Each row is a point on a tangle of strands that fork and nearly touch. The rows are in no order.
Points whose rows are less than 54.6 apart are linked; no others are. Some points are linked to none.
z614: [-26 -47   1   4 -32   6  -1 -12  -2   1  33   2  -4  11  -3  25   9  12
  36   5  -6  18  13 -12  17  -3   6 -17  28]
z248: [-11 -14 -11  12  -3   7   0 -17   8   6   3   0  -3   0 -11  -5   4   4
  13  15   7  22  -6  -6   9  -2  -3   5  -4]
z502: [ 22  10 -23  -9  12 -10  31   7   7   8  -9 -24 -24   6  -7   4  -3 -13
 -10  -6   1  -6  -3 -13  14  -3   2  -8  25]
z581: [ 33  26  -6 -19  22 -11   8  27  14 -15 -18 -14 -19  17  -3   8   0  -5
 -32 -23   6   2  -5  -8  -9  -9   7 -14   2]
z189: [ -2  29  -6   6 -15  -3  -5 -23   1 -21   2   5  -2   1   5  12   8   4
  15 -14 -31   8 -17  -3  -1   3   1  -4  -5]
z953: [  7  -8  10   6   3  -3  18  26   1 -10  -5 -24 -10 -11  -7   4  12  -8
  -1  -2   2 -15  10   8  19   7  -2 -18   1]
z123: [-19   4  -1  11 -40  -4   0 -18 -12  -4  12 -20   9   1   9  20  10  -5
  34  -6 -26  10 -12 -19  -6 -10  -4  -5  -4]
z849: [ -5 -11   2  10   2  10  18 -10   7   7   6  -6 -11 -19  -9  -6  -2   4
  -5  28   7  -6   5  18  19   7  11   3  -8]
z213: [-25 -54   7   0 -13  19 -10   4 -12  27  13  19  15 -14   2   7 -10  -3
  13  22  10   6   3  -2   4  14  -4  15  -1]
z694: [-11 -50  11   4  -6  18  -2  14   4  11   2   2 -11  -6 -10   0  -6   5
  -1  21  25  -2   2   7  25   7   3   8  11]
z754: [ -5 -10  14  19  -3  25  -6  10  -6  -3   7 -12   3  -6   7 -15   9   8
   2   5 -19   4  10  22  -4  -8  11 -17 -23]
z535: [-13   4  21 -13   3   1 -28   5  -9  -2   5   9  26  18  10 -10  -3  13
 -24   0  14   9 -11  19 -32 -11  -2  18 -31]
z634: [ -8  13   1  -1  12  12  -7   2   0  12   3  16  10   6  11   0  -8   4
   9   8  -9   5 -11   3  -3  14  -6  27   2]
z177: [-18 -38  11   6  -6  27  -7  -2 -12  18  12   9  13 -14   5   0 -12  -1
  -1  26  -3   4  -6  19   3  11   6  13 -13]
z125: [ -3  -4  16   8   2   8 -12  40  -1  -5  -4  -9   4  -1   3  -3   7  -4
   2  -7   3  -1  -6   5  -3   2  -9   6 -19]
z295: [ 19  -7 -13   4  12 -11  20 -17  24 -11  -1  -8 -14  -1 -22  -7   1   7
 -22  15  -1   8  13  26  10 -12  15 -10  -6]
z176: [-22 -20  -6  -8 -14  -7  -8 -33 -17  28  17  20  18  -4   8   2  -3  -1
  33  -1  -2   4   7 -16  -8   3 -12  12  22]
z215: [ -9  -3  -6  22 -14   0   4 -19   1 -17   5   8 -11  -3 -11   4  17   8
  26  -7 -20  14  -7 -20  16   0   4 -23  -4]
z811: [ 23  50   5 -11  26   1  -5  25   9  -7  -7  17 -10  13   7  14  -9   3
 -24  -5  -2  -5   1   1 -19  10  13   4 -14]
z879: [  9  18 -20 -10  14  -9   4 -23   5  11  -7  15   3   5   1  -6 -15  -5
  -8   4   6  -5   9  -4  -2   7  -4  16  23]
z871: [ -6 -43 -11  -6 -11   6 -10 -32   3  11   5  18   7 -17  -3  -9  -6   4
   2  10  10   2  11   9   6   0   1  -1  16]
z120: [  8  -1  -7   5  -7   8   3   4  12   1  -4 -14  -6   9   4  -9  -4  -2
  -2   5   8  -6  21  10   1 -12   3   3  20]
z203: [ -4 -16  -5   6 -10  15 -13  16   4  19  -3  -5   6   0   5  -5 -11   2
  16   4   0   2  19   1  -9 -11  -6  12  18]
z374: [  2  24  12  -8 -11   4 -13 -13  -6  -5  -2 -11  -4  -1   8  10   4  -7
  19 -40 -10   3 -19 -37 -20 -13   4 -22  -9]
z820: [ -9   5   7   1   4  -2  -7  -2 -20   5  -4   1  14 -19  -2 -10   6  -8
 -17  24   7  -3  -8  10 -11   8  -7   6 -46]
z142: [ 25   8 -31 -12  12 -24  27  -8  19 -23  -1  -4 -12  16  -5   5  -1   5
 -21 -23 -20   3  -1  10  13  -8   9 -16  25]
z263: [  4   1  -8  14  12  11   3  15   6  17  -8  -1 -16   1 -11  -4   0  -1
  14  12   9  15   1 -15   2   1  -3   7  -3]
z425: [ -2   6  12 -11 -20 -15 -11  -6   3 -23   0 -23   9  11   6  -4   9   0
  -3 -17  15  -7 -17   6 -13 -17  -8   0 -12]
z505: [-10 -15  -1  10 -13  11   7   3   4 -12   2 -24  -5  13  -1  -2  17   2
  21 -10   9  12   5 -21   9  -9   2 -18   6]
z352: [  2   8  14   7  10   1 -12  24 -13  12 -22  23   9 -18  -3 -11 -10 -11
  -8   0   8 -10  -3 -16 -17   9 -10   8 -15]
z764: [  3  14 -34 -15   6 -20   7 -35   7   9  -2  10   0   7  -2  -3  -7  -2
   5 -12  -1   9  -3  -9  -1  -3 -10   7  30]
z651: [-12   4 -13  11 -27  -9  -1 -27 -11   2  19  13  -4  -7   5  16   3  12
  29   1 -38  -2   0  -4  14   4  -4  -3  20]
z207: [ -7  20  10  10   2  26   4   2  -5  -9   4  -4 -16  10  10   6   9   2
  21 -12 -21   3 -11 -20   9   9  10 -15   0]
z472: [-13 -58  -4   1 -20   5   3   2   4   8  18   4  -2   1  -3   9   7   4
  20   6  18  12  17 -19  17  -5   1 -15  21]
z75: [ 15  33   9 -17   8 -17  -1  13  -3 -21  -4  -6  -9   5   3   4   7   0
 -29  -2  15 -12  -6  12  -8   2   8  -3 -25]
z619: [  6  -5 -12  -2  -8 -16  18 -28   0 -10  -1   2  -6 -16   1 -11   3   0
 -10   1  -1 -14   2   6  22   2  10 -11  14]
z784: [  6  19   9  -5  28 -12 -22  16 -12   2 -10  23   1   2 -11 -13  -1   4
 -36  12  21   6   2  -4 -28  -4 -15  -1 -39]
z473: [-15  -6   3   7 -10  11 -10 -16 -10   5   3   5  17  -4  11 -16   6   0
  12 -10  -3   2   3 -13 -18 -15   5  -6 -11]
z210: [  5 -25   5   6  14   6   6  26   6   1 -14  11  -9  -2 -13 -20 -14   6
 -20   2  19  -5   6   1  20  -1   4   2  17]
z266: [-24 -45  -1 -10 -23   4 -11  -7 -14  23  26  12  18  -8  11  13  -1  -4
  26   7   0   0   1   1   1   6  -5  12  15]
z394: [  4   0  15  -3  -1  13   1  -3  21 -27  13  -3   0  24  10  11  -1  22
 -19  11  -2  -5  10  49  12   4  18   1   2]
z877: [ -9  -9   5   5 -26   6  -4  -7  -3  -9  12 -20   9   2  11   8   7   2
   6   9 -18   0  -5  28   4  -3   2   4  -8]
z568: [ 10   1  -6 -16  -6 -19  -1  -9  11 -22  -3  -2  12  10   6  -8  -2   3
 -27  -4  25 -12   8  19  -7 -11   7   7   3]
z187: [-10 -23   1  -8 -24   9 -19  -7   9  -5   6 -15  19   8  11   0  -1   6
  10  -3   4  10  -4  23  -8 -11  -7  14  -1]
z765: [ 22  33  12   2  25   5  -2  34   6   5 -14  16  -6  -9  -4  15 -16  -8
 -11   1  -7 -12  -3  -2 -13  20   1  12 -12]
z62: [ 14  34   6  -3  24  -9 -10   3 -17   6 -13   5 -11 -12 -14  -3   2 -10
 -25  18  14   3  -2  -3 -22   3  -8  -4 -41]
z766: [-21 -15   0  -4 -22   0   6 -11  -9   2  19  -6  -1   8  12   6   5   6
  25  -8   0  -3  -4 -14  14   0   0   0  25]
z858: [ 15  -4 -17  -9   5 -12  -7   4  20   8  -6   6  12   7  -4   8  -9   1
  -8  15   9   6  11  29  -8   6  -9  29   4]
z39: [  1  -3  -6  15 -15  -4  16 -22   8  -6  10 -16 -12 -11  -7   7  -2   8
   4  17 -23 -11  16  33  22   1  10  -8  14]
z297: [ 29  18  -7   3  28  -4  11  35  12  12 -18   8 -19 -19 -12   8 -11 -16
  -6  -9 -10  -8   2  -6   2  11  -1   0   5]
z328: [  6 -11  13   9   2  14  -9   2   6 -16   2  -5  -7   2  -3 -13   9  15
 -17   8   3   1  16  31   2 -15  14 -16 -19]
z934: [-15 -27 -18  -4  -6 -11   7 -14   0  23  23  18  -9  -4 -10   6   1   4
  27  17   7  17  -1 -14  21  13  -2   8  25]
z483: [  6   5  -3  -4  28  -1   2  -2  13 -14  -4  24  -5   6  -9 -17   3  14
 -22   2  14   9  -5  11   5   5  10   1 -12]
z717: [-12  -9  -4  -5  -3  -4 -11 -12  -7  21  -1   7  19  -6   1   3   5  -9
  37 -21   3   8  -3 -36 -22  -9 -19  11   0]
z712: [ -4   3  18  -2   3  22  -5  11   8  -6  10  -4   8  16  11   2  -5  13
 -12  19  -7  -1   2  37   1   9  14  17 -12]
z23: [-12  -7  13   4  -1   5   4  25  -8   5 -11   0   2  -8  -6  -4 -11  -1
 -13  21  25 -17 -10   4  12  17 -11  20 -15]
z115: [ -6   7   9   0  -6   9  10  22 -10  -2   5 -18  -3   9  19   9  -3  -1
  16 -10 -11 -18   5   0  17  10  -2   2  33]
z18: [  9  25   2   3   5  12 -17  18   5  -6 -10 -13 -12  12   4  -9   6   4
  -4  -9   3  12   6  -1 -25 -22   2  -9 -17]
z890: [  6  14 -18   2  -3 -10  13  -9   0  19   7  -2  -9 -19  -3  15  -1  -9
  26  11 -22  -7   6   4   5  10  -5   7   8]
z321: [-14  -3  23  10   6  10 -22  31 -27   9  -8  15  16  -9   0 -18  -6  -5
 -16  -5  11   0  -9 -18 -24  -6 -12   0 -32]
z20: [ 40  28 -27 -12  17 -23  25  -7  26 -13  -7  -4 -18   7 -12  16  -1  -8
 -21 -10 -18  11  -7   3  -2  -9  11 -13  -1]
z755: [ 16  18 -10   9  15   6  -8   9  15   7 -14  -3   0   5  -9  -6  -3  -1
   3   6   3  13   8  -2 -16 -11  -7   8 -10]
z37: [ 17  26 -11 -12  11  -6  12  -9  14   0   1   8  -1  15   9   1 -16   4
 -16   3   1 -15  15  15   0   4  10  17  18]
z81: [-13 -31  -1   7 -16  -2  15 -14   1 -21  13  -9  -9  14  -2   9  15  13
  20 -11 -11   7   8 -14  36  -2   8 -30  37]
z258: [ 15 -11 -17  -1   2 -14   5   7  10  -2  -4   1  -4 -13  -3  -6  10  -4
  13 -16  -5   2   3   2   7  -2  -4 -10   8]
z807: [ 30  13   1  -1  19 -20  18  29  17   0  -9   4   0 -10 -12   6 -14  -3
 -29  12   5 -23  21  27  -4   7  13   9  -8]
z731: [ -5 -12  11 -15 -11  -4  -4   0   5 -21   0 -16   7  11   6 -10   3   5
 -15 -11  28 -13  -8  15   8  -9  -2   3   9]
z913: [ 27  21 -10  -8  30 -19  11  -8  22  -2  -1  24  12   9 -10   7 -12   8
 -32  19  12   0  18  23 -11   4  17  12 -15]
z629: [  5  13   9 -13   7  -6  -6  27   9 -13  -9   2   7   8  15   5  -2   0
   2 -38   2 -15  -8  -5  -9   4  -7  10  13]
z26: [ 10  26  16   8   2   7  -2  -2  -4 -23   2  -6 -16   7   2  -8  12   9
 -15   1 -12  -5  11  17  -1 -10  17 -26 -19]
z133: [ -5   0  -2  11 -14  20 -15 -28  10 -10   3   5   3   9   4  -7  -1  17
  -4   5 -15  14  10  19   0 -15  14  -6   1]
z808: [  4  28   0 -18  14 -14 -15  -2   8  -4 -15   8  13  11   3   2   1  -1
   2 -23   8   8 -19 -12 -25   2 -13  13 -13]
z426: [ 13   5 -26 -14   1 -27   2 -14   1  14  -7   5   2 -20  -5  10   7 -22
  16 -11  -1  -2  -7 -21  -6   8 -18   4   7]
z689: [-27  -8  25   0  -4  19 -12   1 -24   6   3   1  15   4  13 -12  -6   0
 -18  12  15  -3 -24   4  -6   5   3  17 -17]
z516: [  2  19   3  -3   8 -16  -9  20  -1   7 -28   8   7   7 -14   1 -21 -11
 -10 -15  22  -2 -17 -27 -16   1 -25  25   9]
z101: [-16 -17  -6  -6   0  -7   7 -17 -16  21  -7  17  13 -11  -4  -4  -9 -11
   1  15  27  -6   1 -29   5  11 -10  15  12]
z318: [ 22   8   9  11  10   5  13  22  13  -8  -1 -22 -12 -11  -5  -2   8  -4
  -5   8  -6 -13  21  24  -2   0   8 -10 -18]
z91: [-22   3   9  18 -16   8 -12 -25 -14 -23  11   6  -1   4   1  -5  12  17
  -2   5 -25  19 -24   1   4  -9   7 -12 -24]
z522: [ 19 -24  -6   0   6   1  20  -2  21 -10   1 -23 -12   7 -10   3  -2  14
 -15   7  -7   0  23  40  24  -7   6 -13  30]
z184: [  6  -4  -9  -7   6  -8   4  10  10  -1 -12 -14  -5  13  -2  -7   1  -4
   9 -32  15   3  -7 -29  -3 -19  -9  -4  24]
z16: [ 34  35 -11 -11  16  -7   8  -2  13 -20 -10 -19 -28  12  -7  12   6  -7
 -24 -24 -10   5  -8  -4  -2  -8  12 -29   5]
z229: [ -1 -25 -10  -8   1 -11  35  13  -5   5  10 -11 -21   6  -4   5   1   3
   4  -2   6  -8   1  -5  36   8  -4  -8  47]
z41: [  9  24  -2 -17  -1  -9 -14 -22  -4   4 -10   3  -2 -12  -1  13   7 -17
  12 -29  -2   7 -26 -40 -18   4  -8 -15 -12]
z518: [  5  25 -19   3  -3  -9   3 -25  11 -19  -5   0 -16   9  -5   7   7   3
  11 -20 -20  17 -13 -14   5  -8   1 -11  13]
z900: [ 20  28  -9   0  21  -5   5 -11   7   3  -7   9  -4   2 -12 -12  -8  -3
 -30  20   8  -2  17   8 -15  -5  14   0 -13]
z815: [  7 -27   5  -6  -5   9   6   7   6   0  10 -20  -6   5   4  11  -1  11
   1   4  -4 -11  21  41  24   4  -4  -2  41]
z646: [ 22  21  -1 -12  14  -6  -1  19  15 -19  -9  -3  -4  14   8  -2   2   1
 -13 -31   0  -7   7  -3  -8  -8   5  -9  11]
z514: [-14 -24   4  19 -21   9   8 -10   0 -24  13 -10  -9   7  -7  10  20  14
  23   1 -10  18   0 -14  30  -3   7 -25   5]
z964: [  0   0 -14  -1  10  -7 -13 -22   1  18  -9  11  21  -5  -4  -3   5  -5
   8  13  -2  16   6   3 -13   9 -20  18 -14]
z530: [  1   8  -2  -2 -28 -15   4 -18  -5 -16  -2 -19  -1  -6   2   0  11 -10
   3  -8   4 -12  -6  -3   2  -9   1 -10 -10]
z274: [-17  -3  -7  11 -11  12 -10 -34  -7   8  11  11  12  -1   5   5  -2   4
  19  17 -31  16 -10   9  -1   9   0  10  -4]
z588: [-12 -32  -5 -12 -13 -15  19   0  -7   4  15   0  -5   2   4   0   7  -1
  13 -16  13 -12   7 -23  21  -2   3 -10  43]
z108: [ -6 -20  -7  -6  -5  -8  11   1 -10   6  -8   0  -1  -7  -6 -15  -7 -11
 -11   7  30 -15  -4 -17  13   0  -1   4  13]
z679: [ 10   9  -4  -4  24 -16  -5  12   1   6 -24  26  11 -11 -11  -8 -12 -10
 -19   3  14  -3  -4  -4  -7  17 -15  16 -10]
z781: [-15 -55  -2  -5  -1   6   6  16  -1  19  15  15 -11  -2 -11   3  -6   9
  13  11  21   6  11 -12  27   6   4  -5  35]
z711: [ 11  -8 -16  -3  27  -5  15   5  17  -5  -9  14  -9  -1  -9 -22  -7   7
 -21  -6   9  -1  -1   5  15  -2   8  -4  13]
z67: [ -6  25  17 -11   2  -5 -25  -6 -24  -5   4  -1   4   1  11  -5  13  -7
  -5 -15  -4   3 -25 -12 -36 -10  -2 -11 -37]
z799: [  1  -1  -2   3  -2  -3   5  19 -19  33 -10  12   3 -24  -5  11 -11 -27
  17   9   4 -11   7 -35  -7  13 -10   9  -1]
z119: [ 13  37  12 -20   9 -11 -23   2 -14   5  -9  -2  -1  -9   2   7   7 -16
 -21  -5  10   0 -12 -11 -34  -2 -13 -10 -40]
z704: [-21  15  21   5  -7   7 -13  -8 -26 -16  10  -3   0   6  15  -8  14   6
  -3  -8 -22   3 -27  -7 -13  -5  14 -15 -32]
z523: [-19  -5   5   3 -23   0   0  -1 -16  11  12 -16  16  -8  13  16  10 -21
  30  -3 -15   7 -23 -26 -12   3  -3   1 -21]
z829: [ -2  -9   0  -6  -6   2   3 -14  22 -22   8  -1  -4  11   1   4   0  17
  -9   0  -2   0   1  32  18   3   8   2  18]
z970: [  1   8   5   2  -6   4 -19 -27  11 -24   8  15  11  15   3  -2   0  20
 -20  12  -9  17   7  33 -12 -10  18  -2 -23]
z470: [ 12   0 -20  -2   1 -10  10 -17  25 -30   4   1 -11  23  -2   4   1  18
  -9 -17 -15  10   2  21  21  -7   8  -9  29]
z872: [  8  23  19   5   7  10 -20  28 -13  -5   1 -16 -12  -1   8  -7  11   3
 -14  -2  -6   4   3   3 -28 -15   2 -22 -38]
z283: [-12  -5  -2  -2  -6  -6   6  21  -4  16   0  -8  -6  11  -4  10  -8  -6
  18  -4  14  -5  -9 -27  11   9 -14  17  24]
z534: [  5  -4   3  -1  15  -8 -18   9   0  -1 -16  19  11   3 -12 -19  -7   7
 -33  10  30   8   6   7 -17 -12 -10   8 -23]
z314: [ 20  26 -20 -20   3 -26  -2 -24  12  -1 -11   2  -2  -7  -2  14   1 -16
   3 -30  -4   6 -16 -22 -16   0  -7  -6   5]
z932: [ 19  16 -18   4  16   5   0 -10   5   7 -14   8 -16 -11  -5  -4   2 -12
  13 -17  -9   7   4 -29  -6   1   8 -19   5]
z474: [ -4 -41   7   9  -2  17  -2  19   6   0  -5  -5  -1   5  -5 -11  -3   5
  -5   1  24   2  11   3  16  -9   1  -7  16]
z553: [-24 -11   9   6   2   8  -6  -6 -31  22  -1  10  25 -20  -1  -6   1 -11
  -2  23   7   6 -12 -16 -10  17  -7  12 -35]
z354: [ 24  21  -5  -2  13 -13  17  -3   7 -15  -8   2 -20 -17 -11  -3   9  -7
 -13  -4  -7  -8  -3   2   9   6  13 -22 -14]
z325: [  9   4  16   8   7  13   0  35  12  -6  -5 -10   1  14   1   1  -9   8
 -17   8   4 -13  14  28   4   3   3  15   4]
z150: [ -2 -16 -10 -13 -10  -6 -16   0  19   3   6   1  12  13   5   6 -10   9
   0  -4  13   5   4  30  -5  -4 -13  26  24]
z191: [-31 -24  12   2  -5   5 -12   5 -22  26   5   6  36  -1   8   3  -9 -10
  22   1   1  11 -16 -28 -21  -1 -16  24 -10]
z972: [-22 -15   1   5 -23   7   9  -5 -13  14  27  -9  -6   2  10  15   2   6
  29  21 -17  -1   5   8  18  13   3   1  20]
z317: [ 28  26  -8  -8  13  -4  13  17  14   2  -6  -9 -25 -13  -1  21  -3 -15
   6 -13 -20  -9   1   2   8  16   1  -8   9]
z284: [ -1  23  13  -5   2  -1 -12   7  -4 -13   6  -9  -2   9   3  -5   7   9
 -28  17  13  -5  -3  22 -11  -7   8   2 -34]
z242: [ -9 -15 -10  12 -26  -6  -5 -34   3 -13   8  10   7  -5  -2   2   9   9
  20 -11 -23   9   3  -3  16  -9   3 -12  13]
z536: [ 27  18  10   1  14  -4   5  45  16  -9 -10 -10  -5   3  -6   9  -5  -2
 -22   4   7 -13  13  23  -7  -1   5   2 -18]
z943: [-19  13  19  -7   7  -1 -18   1 -27   8  -5   5  31   6  13 -11  -7  -4
 -20   3   5   1 -26   1 -27   4 -10  21 -33]
z955: [ -8 -10  14  20 -13  24   1  15 -11  -1   6 -18   7  -2  14  -2  13  -3
  22  -8 -27   2  10 -10  -7  -8   9 -20 -14]
z980: [  0  -5   8  24 -24   6   5 -11   3 -23   5 -25  -5  -4  -5  10   9   8
   5  11 -25   1   8  30  14 -11   0 -14 -10]
z338: [-16  -2  31   3  -1  18  -4  15 -22  -8  -2  -5  -3   5   8 -20   1   8
 -20   5  17 -19  -7  -2   4  -3   9  -5 -16]
z276: [-12  -2  -8  -1   0  -6 -12 -28 -19  18  -8  12  31 -14   3   1   5 -15
  21   0 -10   6   0 -18 -19   8 -20   6 -12]
z112: [-11  11 -12   0 -14  -6  -3 -34   0   4  20  15   7  -1  11  10  -7  10
  15   7 -29  -1  -2  22   9  11  -2  12  16]
z544: [ -7   0  15   1   3  -4 -16  16  -2   2 -19  -2  12   8 -10 -13 -12  -2
   1 -15  30   6 -14 -22 -23 -16 -22  20  -4]
z957: [ 13  -4 -21  -1   7 -12  -3 -19  14   6   0   9  11 -16  -8   0   1  -1
   0  16  -6   8  18  26  -2   4  -6   9 -11]
z468: [ 21  25  -6   0  10   3  15   2  13   0  -7 -14 -10  10  -6  -3  -8  -3
 -23  15   4 -11  15  13   1  -8  14   4   6]
z457: [-16 -16  -2   7   6  13 -11  14  -5  30   4  22   6   3   2   2 -15   2
  19  16   0  11  -4  -6   3  14 -14  29  15]
z407: [ 11  25   5 -14   7 -11  -5  31   5  -3 -20  10  -2   2   3  12 -15 -17
  -5 -23   9 -14 -15 -18 -10   9 -15  18  15]
z240: [ 25   9  -9   9  21 -11  25  -3  33 -14   4 -18 -15   0 -20   6  -3  14
  -9   7 -23   3  20  34  12  -5  16  -8  -2]
z884: [ -7  -3   6  -9  -1  10 -26 -20  -2 -10   8  15  29  10  11  -5  -2  11
 -17   3  -2   7  -4  29 -22  -6   8  11 -22]
z687: [  3   5  -3   5   5  13  -4  -5  -9   9 -10  10   2  -7   6 -18   0  -7
   5 -12   5  -4  14 -28 -12 -10   8 -15   2]
z285: [-22 -11  -1   4 -13   9  -7  -2 -12  24  14  -4  21   1  11   8   1 -11
  30   9 -12  10 -14 -13 -12   5  -9  21  -7]
z580: [-21 -30  16   3 -11  13 -20  22 -15  17  -1  11  33  -3   9  -5 -15  -3
   8  -2   2   1 -10  -4 -15   0 -17  28  -6]
z4: [ 21  17  -3  14   3  -8  15  -2  19 -27   3 -15 -10   8  -7  15   8  12
   1  -2 -34  -2  19  34  14  -3   5 -16  10]
z448: [-13  -2  16   5  -6  17 -16  16 -18  14  -5  -3  16  -2  14 -11  -3  -9
   8  -8   2  -5  -4 -20 -32 -13  -1   1 -20]
z198: [-20   5  19  16  -3  25  10  -4 -13 -17  15 -15 -10  14   6   1  11  10
  10   5 -20  -1  -7   2  22  12  12 -14   0]
z830: [-17 -13  10  10 -10  16   8  14 -15  10   6 -11   2  -9   3  -4   3  -8
   9  17   5  -6  -1 -12   5   7   4  -4 -17]
z639: [ -9 -31   3  -1 -19   6   2 -30  -3 -13   6   5   3 -13   3 -12   5   8
  -4   3   7 -10   3   7  19  -2  11 -12  10]
z786: [ -4   7   0   3   5   2   3 -24  -5  -2   1   2   0 -10 -11 -12   5   3
 -15  26  10   3  -7  15   7   8   4   5 -32]
z816: [ -2 -23  10  10  -9   4  11  23  -8   2  -1 -10   0 -20   4  -5  12 -14
   8  -1   8 -16  17 -15  11  -1   2 -17  -3]
z366: [ -3  19  29   4   6   6 -20  35 -18  -6   7  -8  -4  15  11  -9   0   6
 -31  10   5  -4  -3  16 -25 -14   2  -2 -36]
z868: [ 14  21   6  15   2  -3  17 -12   6 -34  -2  -9 -20  -5  -8   5  12   9
  -8  -5 -26  -5   3   9  19  -1  12 -32  -5]
z380: [  2  16   9   5   8  21   7  24  -2   2  -6  -9 -12  10  10   2  -1  -4
  11 -16  -5 -12   0 -18   3   8   5  -5  18]
z548: [  8  10   3 -17   9 -17 -10  -3  -1  -8 -13  10  11   9  -1 -20  -8   3
 -34  -7  35  -9   1   0 -24 -20   2   6  -5]
z106: [ -1   9 -23  -5  -6 -12  17 -28   9  -4   3  -4 -14  21   1  -1  -4   1
  10 -23  -5   9 -11 -23   9 -10  -3  -4  33]
z719: [-14  -2  27   7   4  26  -2   9  -7 -22   4 -11  -8  17  10 -13  11  17
  -7   0   3   0  -7   4  16   3   9 -15  -6]
z442: [ 12 -13 -25  -7   9 -19  39   0   4  -1   2 -15 -21   4 -11   0   2   0
  -9   1 -10  -2  -3   5  31   0   3 -13  34]
z278: [ -5  -9   3  -2  18  -4 -12   7   3  14 -13  37  20  -7  -8  -3 -17   3
 -11  15  10   2   2  15  -1  22 -19  29  -3]
z174: [ -8  25   4  -1  -2   7  -8  -3  -2 -10   7   6   5   4  14  -1   2   1
   4  -4 -18   0 -12   6  -6  10   4   8 -11]
z368: [  6  -8   5  11   1   3   4  32 -11  13 -16  10  -1 -29  -5  -3  -1 -19
   4  -2   6 -16   7 -27  -3   3  -3 -10 -14]
z219: [ -6 -13 -20  -5 -13 -18  15 -30 -11  11   6  11   1 -17   3  -3   2  -7
   6   7   0 -13   8  -5  16   6   2  -4  26]
z69: [ 10  25   6 -11   6  -9  13   9  -2 -15  -9 -11 -14  -7   2  -2   3  -9
 -15  -6  10 -21 -13  -2   8  11   7  -8  -5]
z34: [-14  -9 -11 -14 -12 -16   2 -16 -10  28  15   9  10   0   5  10  -4  -7
  37 -15   8   3   4 -42 -10  -9 -16   9  28]
z312: [ -9 -23   4  -1 -15   0   0  14   4   5  -1 -21   7  12  -1   1   4  -4
  28 -21  22   3   5 -33  -6 -21  -7  -3  13]
z267: [-22 -17   7  14  -9  15 -13 -13  -4  -5   8  -3   3   2  -5  -4  14  11
   5  13   2  27 -21   4   3  -3  -1  -1 -31]
z769: [-10 -14  10  25  -3  24  14   4  -1  13   8 -23  -9  -5  -7  -2   5   2
  15  25  -2   3  11   0  15   1  11  -3  -8]
z648: [  9  -8  -5  -9  11  -8  14  12  10 -21 -10 -10  -5  14   1 -14   7   5
  -9 -37  11  -3  -3  -9   8 -13   2 -16  24]
z742: [ -8  -5 -10  -9  -4  -5   1 -15  -9  24   4  16   4  -7   5  -4 -14  -6
   3   9   9 -15   7  -6   4  10  -6  23  30]
z230: [ -1 -10 -19  -2  -2 -15   6  -1 -13  30   3  18   5 -26  -1   7   5 -18
  28  -2  -1  -5  11 -29  -4  11 -11   1   8]
z78: [  9  33   6  -7  26  -2  -8   8  10 -13   1  26   4  20   1  -4  -2  19
 -23   6   7   4  -2   9 -13   7  13   7 -21]
z162: [-15 -26  -2   1   2   3 -14  10   1  23  -8  21   9  -2 -12   3 -22   4
   0  19  21   9  -8   8   3  10 -25  34  13]
z854: [-14   8   8 -10   0  -4 -17 -17 -24  10  -6   0  31  -7   8   0   3 -12
   1  -6  -3   5 -18  -7 -33   5 -18  17 -25]
z327: [ 17  35   1  -4  12   6  -1 -10  -1   0  -9   3 -24 -17  -4   2   6 -12
  -5  -7  -9   1  -3 -19  -8   4  13 -24 -12]
z538: [ -5 -15  -2   6  -4   2 -20  27   1  17 -11   6  20  -4   0  -1  -9  -5
  18 -10   3   4   6 -10 -17  -7 -21  22   6]
z869: [ 25  23 -22  -3   4 -12  24  -8   8  -4  -3 -19 -25  -5  -3  18   2 -14
   6 -17 -26  -5   1  -3  14   3   3 -18  20]
z475: [ 16  24  -4  -1   4  -6  18   7   5  13  -2 -15 -19 -19  -2  15  -7 -14
   8  10 -18 -25   9  14   9  17   3   4   4]
z201: [ -5 -17   2  13 -11  12   9  -4   5   1  15 -14  -9   1   4   9   2  10
  19   9 -20  -2  22  21  21   4   4 -12  27]
z239: [-14 -26 -10   7  -4   4  12 -23   3   9  14   6 -17  -4 -13   0   2   7
  12  22   5  13  -2  -6  32   7  10  -6  17]

Follow the links from the first point to the second, and from the first to the third. Name the last point that the two ways share.
z953; z263; z634 | z352
z522; z717; z781 | z201
z755; z328; z20 | z354
z799; z189; z934 | z352
z535; z890; z177 | z276

A fork is a point with three links. Follow the links from the first point to the second and name the forks in between, in order.
z890; z266 | z317 > z201 > z276
z176; z133 | z276 > z943
z78; z588 | z317
z581; z321 | z536 > z816 > z368 > z352
z820; z278 | z816 > z368 > z352
z106; z230 | z352 > z368
z115; z177 | z943 > z276
z394; z240 | z536 > z816 > z368 > z352 > z354 > z868

A fork is a point with three links, a tip a point with one. Leave the first point through the second and follow the links. Name the first fork or tip that comes.
z530; z425 | z248
z162; z457 | z879
z123; z523 | z468
z614; z472 | z317
z581; z16 | z536
z536; z325 | z646
z317; z297 | z614
z964; z957 | z201
